Each row is a point on a tangle of strands that fork, close into loops and nearly touch. The rows are in no order.
Two points are linked if the straight distance between their rows is under 90.5. Some points are linked to none.
Q_888: [  7 -19 -36  13 -27  36  -5 -19  15   4  -1 -37  -8 -33  43 -33  16  30
 -22  59 -19  24]
Q_377: [  9  -5  57 -14 -10  10   6  27  39  20 -28 -16   9 -18 -14  25   5  -3
 -59 -65 -24  21]
Q_638: [ 37  -9 -43  30  16 -23  15 -20 -16   9 -28   4 -10  24  10  30  35 -42
  10 -68  18 -35]
Q_852: [-28   2  33   0 -17  -3  26 -26  24  -7 -57  21  18 -29 -18 -13 -13  16
 -15  33  14  20]
Q_95: [ -9 -17  10  15 -11  23 -41  19  -3  33 -53 -20 -16 -19 -16  20  19 -20
   8 -37  10 -25]
Q_121: [ 12 -23 -26 -28 -18 -12  17 -38  22  -4  -4 -34  11 -50  45 -42  -3  36
 -36  60   1  33]
Q_566: [-26   7  15  16 -32  13 -15  -1  29  -1 -42 -24  16 -33   4  40  -9   4
 -31 -20  -3  40]
Q_988: [-24 -31 -73 -28   1  -3 -54  40 -15  19  25 -28   2   8  45 -17 -20  16
 -42  82 -36   0]
Q_984: [  7   3  26  57  -2 -22  24  -9 -29   1 -47 -30 -41  42   6  22  12 -53
   2 -15  21  15]
Q_908: [ 26 -25 -47 -17 -21  19   4  25 -23  -7  20 -31   4  47  -9 -26  22  22
   3  61   6 -17]
Q_690: [-15  24  26  64   4 -15  32 -17 -14  -1 -47 -15 -35  39  10   4  10 -38
 -23  31   5  43]
Q_998: [ 23  16  54  27  -5  13  -1   8  15 -47   5 -11 -30 -15  30 -58  -1   5
  -1  -2 -16  55]
Q_648: [-25  41   2  25  17 -19  46 -11   8 -29 -17  38 -10  27 -13 -29  -9 -10
  12  52  -8  69]
Q_52: [ -7  39   7   2  26   7   7  22 -36 -28  29   2  -7   0  20 -13 -10  -5
 -16  22  29  -1]
Q_111: [-21  17 -28  44 -17  27 -37   2 -10  20 -11 -30  -7  -6  37  57   7  -9
  16  -6   5 -15]
Q_696: [  8   4  40 -29  -1 -23  33 -15  69  -1 -11  27  36 -21 -15  -5  -7  15
 -13 -57 -38  51]
Q_905: [-22  -4 -14   1 -16  23 -11  -4  35  18 -30  13   9 -22 -38 -45  33  10
  15   1 -12   5]
Q_350: [ -5 -16  51  21 -29  26 -27  14  25  12 -40 -46 -21 -28  29  -7  -2 -11
 -26 -22  -3  -4]
Q_157: [-21  -4 -24  33  20  25   4 -23   4  25 -21  16  -4  13  21  -8  20  -5
 -20  81  14  36]
Q_68: [  0  18  25 -31  22   5  14  24 -24 -17  36  -8  -4   2   1 -25 -12   2
 -29  23  20 -46]
Q_667: [ 45  -5 -12  27   8 -13   5 -21 -52 -23 -19 -13 -20  16  55  54  -2 -15
  29 -40  42 -20]
Q_187: [  3 -23  -7 -28 -33  32 -18  -9  28  -8 -11 -17  20 -57  13 -10   3  41
   3  -2 -14  12]
Q_281: [ 54 -12  23  -5  43 -20  -3  10 -20  51 -35  24  -7   4 -28  29  23 -38
  -6 -92  19 -47]
Q_724: [ 25  16 -21   9 -29  24  31  -1  30 -15  27 -32  14   8  -2  -8  31  23
 -22   8 -31  18]
Q_626: [-23  -3  -5 -14 -15   9 -21   5 -11 -12  37  -6  13   3  12  29 -32  15
  14  15  14 -27]
Q_24: [-21 -29 -83 -31  -5   8  -6 -14  13  19  13  -3  22 -23  10 -17   6  30
 -35  75 -36  33]
Q_61: [ -3 -22 -29 -32 -25  53 -24  14  13   3 -14 -25  20 -57 -16  12  21  41
  14 -13 -33 -10]
Q_776: [  0   8   6   6 -37   6  20 -27  33 -14 -16 -33  25 -33  18  29   0  26
 -37  -5 -15  46]
Q_527: [ 16 -22 -86 -28  21 -32 -35  33 -53  -4  23  22   2  36  10 -18  -6  -6
  30   7  35 -29]
Q_825: [  2 -19  16 -59   1  -5   4 -21  54  13   4  23  29 -75 -36 -40  -6  26
  -8 -16 -33 -21]
Q_661: [-13  -1  32  13 -24 -20  39 -39  57  -7  -7  -3   2  -3  10 -40 -11   4
   0   2 -26  24]
Q_581: [ 22   0  54  -1  33 -18  18  -1   1  44 -10  33   0  28 -54  21  16 -38
  -7 -65  -6 -42]
Q_693: [  9  24  29  12  18   9   7  18  22  10  14  36   6  37 -30 -11  31 -18
  22 -59 -16  12]
Q_675: [ 30   1  45  19  22 -22   1  41 -29  21 -21 -16 -44  38   6  26  14 -66
 -14 -79  14   9]
Q_464: [ -7 -35  35  18  -2 -16 -33 -15  11  54 -28  12 -12  -7 -43  32  -2 -41
  21 -50  -1 -61]
Q_262: [-29 -23 -52 -22 -17   2   6  -9 -11   9  29 -31  15   6   5  18 -17  21
 -33  80 -15 -41]
Q_705: [-23   6 -24  64 -19   6 -25  11   3  29 -29 -36 -20  17  25  47  14 -42
  -7 -22   2   8]
Q_134: [-26   5  61  16   0  -7  12 -15  10   8 -57  10  -7 -13 -26  -4 -14 -16
 -16   7  29 -15]
Q_123: [  6  30  57  36  -5  -5   5  29  17 -28 -21 -15 -30   6   3  -5  -4 -27
 -25 -38 -23  70]
Q_382: [-10  40  18   6   1 -10  20  -2  27 -41  46   6   6  -8  30 -26 -22  -2
 -22 -12 -31  43]
Q_688: [-11  36 -24  22  14   8 -21  21 -44 -19  32  -4 -12   5  48  12 -14  -3
   5  35  31   8]
Q_318: [ 28  12   2  35 -11  20   3   2 -43 -28 -11 -29 -16  26  21  38  10   8
  26  17  39  11]
Q_669: [ -8 -44 -55 -54 -27  14 -46  37 -31   8  21 -28   3  -3  -7  16 -15  34
  37  34 -22 -54]
Q_657: [-27 -22  -3   6 -38  -9   6 -33  59  28 -16 -38  12 -39  -1  16   2  -4
 -40 -31 -48  -3]
Q_293: [ 14 -23 -42  12 -27  38   1   0  -1  -4   8 -24 -10  12  12 -48  24  26
  -2  72  -8  10]
Q_302: [ 16 -18  32 -24   8  37 -31  18  16  19  15  33  11  -1 -22 -12  15  23
  41 -43  -3 -16]
Q_925: [  7  23  67 -23  36   9   9  14 -11   6  32  26  -8  -4  -7 -25  -5  -3
 -14 -22   7 -35]
Q_910: [-24  14  -4   0 -13   9  14  -6  21 -17 -31  19  29 -19  -7  -2  -8  22
 -14  36  16  55]
Q_311: [-20  -8  13  51 -38  -7 -24  36  14  17 -21 -46 -27  16  17  44  -7 -50
 -33 -36   0  22]
Q_133: [ -4 -36  46 -24 -19   7  -1 -36  42  12  16 -10   3 -38   6 -10 -19  20
 -10 -13 -31 -33]
Q_637: [-21  13  82  12  20  -3 -11   6   6   3  17   9 -21  14  12  11 -23 -34
  -7 -50 -16   6]
Q_629: [-12   6 -64  13  30   4 -30  -3 -38  28  14   0 -26 -15  47   0   5 -15
  20  32  21 -53]
Q_768: [ -2  -7   6 -35  -6  -6   0  30 -23 -42  22  12  12  36 -12 -12 -26  25
  11  31  20  22]
Q_47: [-19  13  16 -41  15   4  -2   2   1  -1  27   9  28 -41 -28  29 -30  18
 -29  -2   6 -44]
Q_797: [-13   4 -66 -37   4 -15 -23  42 -45   1  35 -18  16  24   7  24 -17  12
 -23  40  10 -29]
Q_943: [ -9  43   5  41  28 -20  12  -3 -21 -21 -25  31 -27  30  -5 -21  16 -41
  33  -3  17  41]
Q_325: [-23   8  -2 -39  11 -26  14   7 -11  -4   8  32  22 -14 -49 -20 -24  11
 -19  51  25 -32]
Q_257: [ 16  38  -9  -6  17  27 -11  39 -13 -23  12  25  21   5 -18  -8  23  10
  16 -22  21  29]
Q_347: [ 35   0  19  26   3  14   6 -11 -44  -6 -24 -29 -28  15  31  23  16  -9
  23   1  42 -32]
Q_82: [  1  16 -85  -7  36 -18 -19  14 -40   5  22  35  14   7   8   1  14 -13
  18   1  41 -19]
Q_45: [ 25 -21   1  -3  25  -3 -32 -12 -18  33  16  21  -7  -8   6  26   0 -10
  50 -54  14 -72]
Q_17: [ 17 -26   5 -35   0 -31  -6  21 -43 -32  35  11  -5  67 -11   0 -23   4
  42  16  29 -13]
Q_577: [ -1 -49 -39 -67 -30 -34   0 -10  12  -4  33 -48  16 -34  35 -30 -33  40
 -41  48 -24 -12]
Q_927: [ 24  -6  -3 -43 -11   7  12  19  40 -19  19  16  26 -20 -11 -57  11  37
  -4  -9 -18  28]
Q_711: [-47 -28 -42  -9  -3  10 -43 -21  -8  29 -16  20   9 -48 -29  -9  -8  12
  32  48   2 -40]
Q_426: [ 29  21  81   4   6  26   2  18  -7 -38  18  -4 -25  -3  22 -28  -9   7
   2 -14  -5  31]
Q_867: [-17   3 -58  43 -19  41 -35   0  25  21 -18  -7   5 -14  14  -7  35   6
   0  15 -28  46]
Q_846: [-10 -13 -45 -18 -11  43 -50  17 -13  14  -7   2   9 -31 -15  16  17  25
  47  -4  -3 -23]
Q_315: [-10  -8   1 -29  -8 -49  35  -6   5 -47  25   2   8  21  18 -45 -49  17
 -26  65 -13  50]
Q_595: [  2 -39 -36 -61 -20   8 -46  47  -6  -5  54 -26  11  12  -1   1 -19  33
  10  10 -33 -49]
Q_22: [-10  39  32  48  12 -30  17   6  -4 -23 -38  10 -51  47 -19 -10   1 -56
  28 -26 -16  66]
Q_368: [ -8 -32  20 -39  -9  -4 -15 -35  56  24  10  -4  10 -79   4 -26  -8  21
  -5 -33 -48 -26]
Q_838: [-27  21 -70  -3  18   2   9   2 -12  11  40  16  22  19 -12  -1  15  -6
 -25  41  -1  -9]
Q_539: [ 21 -20  -8 -19   4  -3  28 -16 -41  -7  16  -4   1  32 -21  12   9   8
  18  14  31 -61]
Q_375: [ 19   5  -7  -8  36 -38  32 -22 -35  -8 -22  51   4  15 -38  -6  10 -16
  37 -12  49 -27]
Q_845: [ 13 -12 -28 -21 -21  22  25   6 -15  -4  10 -13  18  26 -40  10  20  24
   5  29  14 -28]
Q_99: [ 10  16  59  10   6  -4  40  13   9  10 -26  -7 -24  36 -28  -8  21 -35
 -23 -27  -3  -5]
Q_999: [  4 -11   0  36   0  16   8 -17 -14 -13  -3  -6 -18  21  29 -20  -2  14
 -10 102  12  49]
Q_783: [  4   5  -8 -54   4   5  -9  43  -8 -25  26 -18   8 -20   8 -41 -21  25
 -44  33  12 -19]
Q_521: [ 28   8  -6 -21 -14  -5   8  41 -14 -59  30  -1  11  30 -13 -28 -14  30
  -4  32   1  63]
Q_653: [ 18 -28  10 -46  15  18 -24  17 -10  17  21  30  12  -4 -47  -7   1  24
  42 -13  12 -49]
Q_628: [ -3 -12  28  26  -7  -2  -3  14  24  27 -58  15  -7  19 -52 -21  30 -32
  22 -36  11  -3]
Q_386: [ 37   9   5 -27   8  46   6  28 -16  -1  40  -7  15  14  -7  38  19  24
  -5 -24  -2 -34]
Q_994: [ -3   4  49   9 -25 -13   3  36  42   6 -34 -24  -7  -1  -9   6  -2 -33
 -48 -51 -21  58]
Q_230: [ 41 -14 -48  10  16 -27  15 -34 -42 -22 -22  13  -7  -7  57  43  -8  -4
  12 -35  41 -40]
Q_294: [-24  -5 -21 -49   1  16 -26  22  -7   1  -1   3   7 -58 -10 -43 -13  25
 -28  43   5 -34]
Q_389: [ 20  -2  73   4 -21  -3  33 -20  32 -44   6 -11  -6   5  21   2 -27  16
   4 -16 -32  65]
Q_619: [-10   0 -18  26 -18  38   2  -9   4  31 -25 -44 -10  -7   0   8  37  -9
 -17  13 -14 -29]
Q_822: [-55  23 -39  -2  10 -10   2 -16  19  16  35  25  23 -13  -4 -14 -16  -3
 -27  35 -13 -11]
Q_130: [ 19  -2 -53  31  27 -37  28 -37 -54 -20   7  20 -19  42  34   5   6 -28
  30  12  38   6]
Q_416: [  0 -12  53  13 -27  14   0 -11  32 -16  -3   0   5  12   0  23  -9  12
  14 -38 -18  36]
Q_683: [  1  -4   0 -38  16  -7 -26   9 -32   2  53  13  10   0  -2  43 -36  10
  25  -7  21 -61]
Q_23: [-19  37   4  33   0  12   4  18  21   3   6 -13  -1   9  -1  -6  19 -29
 -27 -30 -14  11]
Q_572: [  9 -29  28 -63  10  -6 -19  23 -10 -12  23  46  30  11 -54   0 -27  34
  21   2  21 -17]
Q_175: [ 13  21 -12  32  -5  -6  12 -27  29  -4  10 -31 -10 -39  60 -44   4   3
 -52  29 -19  54]
Q_877: [-15  23  35   9  -6 -18  56 -16  16 -33 -39  23  -4  37 -35  -6 -11  -1
  36  22 -17  53]
Q_861: [-38 -29  -4 -12  -8   7 -36 -23  29  25   8  17   8 -51 -38 -16 -10   5
  24   0 -26 -45]
Q_201: [ 29 -10  12 -37   7  42 -18  12 -19  32  20 -11   8 -14 -10  64   1  25
  13 -31 -13 -67]
Q_813: [  9  -3  66 -16  -8 -14  35   9  59   1 -41  21  20  13 -30  15 -13  -1
 -10 -59 -39  52]
Q_112: [  1 -21  -6 -35 -33 -28  24 -28  33 -26  18 -10  26 -27  21 -21 -26  38
 -13  30  -2  32]
Q_540: [ 39   1  49  -3  11  30  -6  19 -26 -26  38   0 -20  29  21  -3  -2  12
  32 -14   8  -3]
Q_502: [-19 -15 -52  -6   6 -16 -34  30 -22   5  36 -13   0  45  30 -36 -17   1
 -27  86  -3  13]
Q_478: [ 11   6  39  26  -1 -19  26  46  -1  19 -32 -21 -35  50 -23   0  21 -69
 -27 -50   2  18]
Q_673: [-29   1 -58  29   9  27 -21  -5 -18  51 -35 -27 -19 -25  10  16  38 -26
   1   1 -14 -47]
Q_839: [ 27  25  45  25  23  -3   6  -2 -44 -35 -11   2 -36  37   6  29   1 -28
  41 -42  11  41]
Q_373: [  7  -7  20  23 -29  27  -2 -11 -18 -28  -5 -19  -2  15   9  14  -7  28
  27  36  21  19]
Q_859: [  3   5  46  -8   6 -11  55  -5  10 -22 -14  37  -3  45 -46 -20  -5   2
  45  11  -2  14]
Q_823: [-25  23  -2  14  -6  19  -9   3  -3  -2 -30  -4  17 -24  -1  29   3  13
 -17   9  19  15]
Q_829: [ 21   4 -73  41  18 -23  12 -36 -27   7  -9  14  -6  31  24  10  35 -30
  31 -24  30  -7]
Q_946: [ -4 -32  33 -25 -13  22  -6 -18   1  14  15 -19  -7 -19 -13   8 -14  25
   2  13  -9 -71]
Q_248: [ -5  -2 -21  19 -32  25 -11   0  43   9 -41 -12   9 -28  -4 -32  35   8
  -7  -5 -24  48]
Q_641: [-38   1 -19  41  -9  -9  18 -47  13  14   0  10  12  32 -12  17   6 -10
  15  35   3  -4]
Q_746: [-15 -15 -32  35 -13  -5  -4 -38 -21   7  -9   6   5  29   8  39   3  -5
  49  21  33 -10]
Q_714: [-11  17  52  10  32 -12 -13   3 -23  12  -7  13 -15  -6   9  34 -14 -39
   4 -58  24 -23]
Q_483: [ 15  41  37  64  -4   2   1  14  10 -48  -5 -13 -33   4  17 -27   0  -8
  -6  -1 -29  85]
Q_704: [-10  27  73  11  22  -9  24  -9  13 -11  35  15 -23  39   2  -7 -13 -25
  11 -43 -42  21]
Q_177: [-20 -28   9  32 -14 -13 -25  -3 -14  37 -67 -28 -23  -1  -8  27   6 -42
   1 -19  35 -30]
Q_565: [-27  21   8  21  19 -23 -25 -15 -17  24 -13   7  -6 -18   2  47 -15 -41
   7 -41  30 -44]
Q_174: [ 16  21  46 -46   7 -13  65   8  33 -36  12  21  20   0 -19 -27 -17  23
 -25  -1 -15  31]
Q_554: [-47   2  -6  46 -17 -13  21 -30  23  33 -28  -8   6  22 -17  24   8 -33
 -19   3  -7  -1]
Q_663: [ 30  -3  40   0 -21 -26   0 -20  41 -24 -14 -26   5 -50  48 -28  -5  20
 -10 -33  -8  72]
Q_237: [ 27 -18 -65  -1  28 -36   5 -30 -54  -3 -18  20  -7 -19  40  23 -13  -5
  12   7  58 -59]
Q_795: [ 58  -4  26  -3  50 -30  33  -9 -34  10 -28  36  -8  22  -8  22  15 -32
   7 -84  22 -23]
Q_516: [  9   0  22  40 -21  -3  24 -30   2 -41  -2 -14 -17   1  33 -20 -17  24
 -15  68 -12  68]
Q_664: [-13   7  -8   3  25 -34  31 -29 -30  -9 -28  41  -5  28 -25 -16  -3 -15
  32  33  46  -5]
Q_773: [  5 -33 -13 -71  -4  -8 -36  46 -11  -9  48  11  31  18 -35   3 -31  37
  -2   2 -11 -33]
Q_151: [-17  19 -13  58  16   3   3 -16 -17  15 -31   1 -18  25  20  -6  32 -31
 -16  34  25  23]
Q_728: [ 11 -29   5   4  -3  -6 -13 -29  -8  46 -31 -15  -7  -9 -34  54  12 -23
  16 -38  -1 -81]
Q_224: [ 28  19  26 -25   0 -45  57 -17  68 -11 -30   5  26 -35   5 -26  -6   9
  -8 -43 -22  69]
Q_14: [ -4  27  13   0  35 -23  15  -5   1  33  -6  27   7  -8 -53  13  19 -34
 -16 -42   7 -50]
Q_713: [  4   7  57 -40  20   2  30   7  17  -8  20  34  15   0 -32 -17 -17  19
 -14 -10  -9 -14]
Q_533: [ -5  40  -1  38   8  -4  11  -3 -15 -41   7  23 -22  37  -8 -21   3 -11
  39  20  -3  70]
Q_907: [  3  24  12  44 -14 -19  25  -4  42  -6 -26 -29 -11 -19  25 -30   9 -17
 -57   1 -29  70]
Q_501: [-22  -8 -40   9   0  22 -30  -8  -6  23 -24  18   5 -18 -28 -15  26   4
  39  14  19 -14]
Q_689: [  8 -10  33  29  -2 -17  20 -25 -30   8 -51 -19 -23  27   1  30   8 -36
  13 -21  41 -27]
Q_978: [ 33 -12 -38  15 -32  -3  -5   6  24 -39  51 -14  10  10  28 -36  -1  38
   1  38 -32  64]
Q_284: [-21 -21  20   1  -4  -1 -23 -32  26  34   5  25   2  -5 -44   5  -2  -8
  39 -21  -6 -58]
Q_719: [ -4 -10  43  15  -8   6 -16  -7  11  10  -6  23   4  26 -22  40  -2   0
  48 -43  10   7]
Q_781: [ 28  13  26  12  34 -22  11  -7 -41 -32 -40  34 -22  23   1  21   8 -26
  50 -59  37  36]
Q_94: [-20 -32  13  24 -31  12 -32  21  35  37 -58 -13 -14  -2 -30 -10  23 -24
   1 -37  -4   6]
Q_441: [ 14 -15  34 -17  22  -5 -31  -7 -36   5  24  22  -8  -3  13  33 -33   5
  44 -23  38 -58]
Q_890: [ 17  21 -19   3  17  -8  -2  12 -36 -28  18  29   5  31  -6  11   9  -1
  50 -22  34  18]
Q_3: [-31  -2  68  24 -15 -19   5  13   6   1 -59 -11 -28  -2  -6  -3 -15 -38
 -14 -10  15  28]
Q_904: [ 16 -10  59 -19  -1  33 -11  11  22  28  -7  -8  11 -18 -13  26   6  15
 -26 -52 -24 -14]
Q_390: [ 14  -6 -61   6  18 -11 -19  26 -48   1  34 -11 -13  53  38 -13   0  -7
 -12  82  23   8]
Q_881: [ 24  -9  73  -6  24  -9  26  27  -2  45 -31  25   2  44 -48  37  11 -27
 -20 -67 -18  13]
Q_949: [ 38  -6 -56   9  31 -23   4 -22 -22  26 -19  17 -10 -16   8  13  30 -29
   9 -64  20 -70]
Q_609: [  0 -14 -47   5  15  -4 -29 -15 -18  24  28   9 -19  -2  13  -6   7 -14
  49 -14  15 -75]
Q_155: [ 31  -1  -6  18  11  17 -15  16 -11  17 -20   0 -12  17 -10 -19  48 -20
  37 -52  20 -26]
Q_150: [ 44  16  38  15  25   4   2  -2 -51 -37  31  -4 -38  38  33  25  -9 -16
  39 -31  15   7]
Q_879: [-34  27 -32  55  -5  11 -17  -7  28   5  -2  17  11  -5  24   4   6  -3
  -9  21 -12  66]
Q_517: [-12  27  -5  35   4 -22  43 -23  39 -21   1  27  -6  17  12 -59 -10  -9
   0  50 -34  69]
Q_117: [-33  13   2  -9  13 -20  20  -6 -15  -6  -3  35   7   6 -21 -25 -17  -3
   0  60  35  -2]
Q_692: [  0 -22 -50 -38 -15   6 -60  71 -25 -13  13 -24   5  15  14 -38  -7  28
  -2  43   5  -4]
Q_987: [-13  -3  30 -23   2 -11  -1 -11  56  27 -17  37  31 -49 -57  -2 -11   9
 -14 -33 -29 -14]
Q_119: [-19  -5 -81 -20 -19  15 -12  15  10   3  35  -8  25   4  -5  -6  12  22
 -17  41 -31  10]
Q_699: [  6  16  23 -16  33  24 -24  28 -16  20  36   9 -13 -24  12  -3  -1  -2
   2 -35   8 -61]
Q_199: [  5  -5  49  -1  -5  36 -39  17   3  21 -30 -25 -12 -21   7  21   4   2
  -7 -41   2 -28]
Q_138: [-48  20  -3   2   6 -13  11 -22  42  11   7  21  16 -41 -12 -27  -5  -8
 -29   2 -19 -11]
Q_620: [-40  -5  -5  19  -4  12  15 -32  -4  14  12 -21 -11  -9  18 -18  -8  -1
 -23  57   2 -47]
Q_79: [-32  13  -1  27  -5   6  -5 -26  29  14 -19 -21  -6 -53  57 -23  -4  -3
 -54  35  -7  30]
Q_80: [ 21  10  82 -14  12   3  50  13  19   2 -29  22   7  40 -41  26  -2  -3
  -5 -50 -37  46]
Q_979: [  0  -6  55 -20  12  -1 -11  -6  26  40 -31  34  21 -36 -75  22  -8  -1
 -18 -34 -14 -41]
Q_105: [ 21 -34 -15 -22   7 -29   2  -7 -56 -13  13   7  -7  26   5   6 -21   1
  32  28  48 -49]
Q_351: [ 16 -20 -49 -32 -11  24 -44  39 -33  -1  17  -7   5   1  -1  15  -2  28
  51  11  21 -34]
Q_359: [-11  -9 -30 -15   0 -24   5  24  -2 -20  28   4   5  31  14 -64 -19  10
 -37  79  -6  29]
Q_884: [-18  43  -6  13   3  -4  12   3   3 -30  67  14  13  17   7   6 -13  -6
  -3  -8 -18  31]
Q_385: [ -3 -11 -54 -33 -23  18 -54  55 -15 -10  31 -31  -6 -24  57 -16 -21  39
 -17  56 -14   4]
Q_280: [-12 -10 -54  41  -7   2 -27 -32 -18  32 -17 -12 -10   5  35  50   6 -17
  48  -5  23 -37]
Q_357: [ 25   0 -62  13  26 -23  17  -1 -57 -10  30  -3 -21  54  35 -10   8 -17
   7  47  35 -16]
Q_346: [  8 -15  32  -9 -24   2 -14 -19  49  -7 -22 -13   4 -56  26 -42  -3  22
   2 -24  -8  29]
Q_220: [  9  -5  17  -8  14 -15  -9 -11 -11  -9  13  50  14  28 -27  35  -6   5
  65 -42  25  -4]
Q_782: [ -4   5 -69 -22  29  -6 -19  -6 -45  26  -6  10  14 -38 -23  31   3  -2
   8  16  25 -66]
Q_74: [  6 -15 -57 -17 -33   5 -14  25  19 -23  56  -7  23  22  -1 -31   1  33
   1  25 -26  29]
Q_557: [-28   1 -20   4   4  24 -26  -5  -6  42  -8 -22 -11 -55 -17  20  11 -17
   2  -7 -28 -75]
Q_716: [ 12  20  48  -1   4  -2  26  -5  50 -14  43   3   1   6  20 -22  -2  -4
 -17 -51 -51  28]
Q_639: [ 31  19   6  28  28  -8   6   7 -10  -2   3  17 -15  46  -3  -6  33 -43
  38 -74   7   4]
Q_115: [-46  -5  -7  19 -24 -10   9 -26  46  37 -17 -15  10  -9 -32  21   6 -22
 -26 -28 -37 -21]
Q_186: [-22 -35 -23 -51 -33 -17 -10 -11  10 -22  35 -19  22 -27  26   5 -47  38
 -25  40  -5  -2]
Q_645: [ 13  10 -22 -13 -21  24  32   2  -2 -24  33 -22  24  20 -10  17  11  23
 -28  27  -2   5]
Q_145: [  6 -29 -30 -34 -21 -70  30 -31  25 -22  32 -11  24   0  42 -36 -36  32
 -14  61 -12  61]
Q_255: [-17  19   1 -24  31 -12  -2  -2 -16  11   4  33  19 -29 -53   6  -7  -3
 -13   4  25 -55]
Q_542: [ 39  15  47   2 -13 -31  31 -21  24 -57  10 -26 -11 -30  37  -8 -21  22
  -6 -18 -26  91]
Q_957: [  9   2  41  13  -3   1  46  -5  18   9 -40  11   0  35 -49 -21  29 -10
  12  -8  -3 -13]
Q_977: [-40   7  17  27 -11  12  -3 -29  17  17 -11 -28 -15 -35  30 -18  -8  -8
 -43  34  -8 -21]
Q_792: [-26  12 -49   4  -3  28 -34  13 -20  12  29 -14  -5 -12  37  12 -10  12
   6  40   1 -21]
Q_484: [-27  18 -35  29  -7   0 -10  -6  12 -20  49  11   8  11  32  -6 -17   6
  -1  43 -10  47]
Q_356: [-25 -20 -55   1  12  22 -15 -17  15  23  -5  16   8 -16  20 -14  11  20
 -27  91  -5  46]
Q_931: [ 15  41  39   0  16  17  11  32  15 -24   4  29   7  21 -23 -14  18  -1
  10 -44 -11  52]
Q_251: [ -6  34  38  -8   6  -1  40  -4 -19 -37   1  14   6  18 -26  39 -15   2
  -1  -6  13  28]
Q_623: [ -2  -5 -90 -46  17  -9 -27  30 -62  14  15  -8   6 -13  -2  34 -10  10
  -1  34  12 -62]
Q_228: [ -3  -6 -21  -6 -33 -11  18 -38  55  14  -9 -43  29 -51  27  16   5  12
 -35 -31 -31  36]
Q_114: [-28 -14 -44 -27  -2  27  -9  -8  12  14 -18  -4   8 -69  -8 -53  17  21
 -19  43 -22  -3]
Q_920: [ 36  16   0  13 -21  -4  23  14  11 -65  24  -2   1  17  -2 -30  -6  30
   0  24 -26  87]
Q_103: [ 51  12   2 -36  35  15  -1  23 -37   2  47  20   9  24   2  32   9  13
  22 -50  12 -33]
Q_561: [ 22  17 -54 -14  37  -8  -9   1 -32   7   2  27  12 -17 -10  21  20  -7
  18 -38  36 -50]
Q_169: [ 20   1  -8   6 -28  54   6   6  16   3   6 -55  -6  -8   5   6  34  12
 -15  -6 -27 -23]
Q_670: [ 13  23  26 -20   1  42  -4  21   4  -5  22 -16  17 -23  13  38  -1  27
 -28 -34 -12   3]
Q_647: [-28 -20 -14 -25 -19  19   3 -23   0   9  20 -31   4 -38   2   9 -18  21
 -19  42 -25 -63]

A fork is a point with three links, a tip a point with one. Leave the first point through the second and follow the links. Name the first fork or tip that comes.
Q_839; Q_150 | Q_904
Q_115; Q_657 | Q_3
Q_484; Q_884 | Q_565
Q_382; Q_884 | Q_501

How many points has the smallest loop of links through each point below? Write - if it is on no loop.
Q_845 | -
Q_441 | 7
Q_52 | -
Q_175 | -
Q_653 | -

Name the points in between on the shortest way along the links from the first point to the second, in order.
Q_829; Q_169 | Q_130 > Q_357 > Q_390 > Q_502 > Q_359 > Q_315 > Q_145 > Q_112 > Q_121 > Q_888 > Q_293 > Q_908 > Q_845 > Q_645 > Q_724
Q_138; Q_533 | Q_822 > Q_838 > Q_119 > Q_24 > Q_356 > Q_157 > Q_151 > Q_690 > Q_984 > Q_689 > Q_177 > Q_95 > Q_94 > Q_628 > Q_957 > Q_859 > Q_877 > Q_648
Q_904; Q_373 | Q_199 > Q_95 > Q_177 > Q_689 > Q_347 > Q_318
Q_979; Q_262 | Q_987 > Q_825 > Q_368 > Q_133 > Q_946 > Q_647
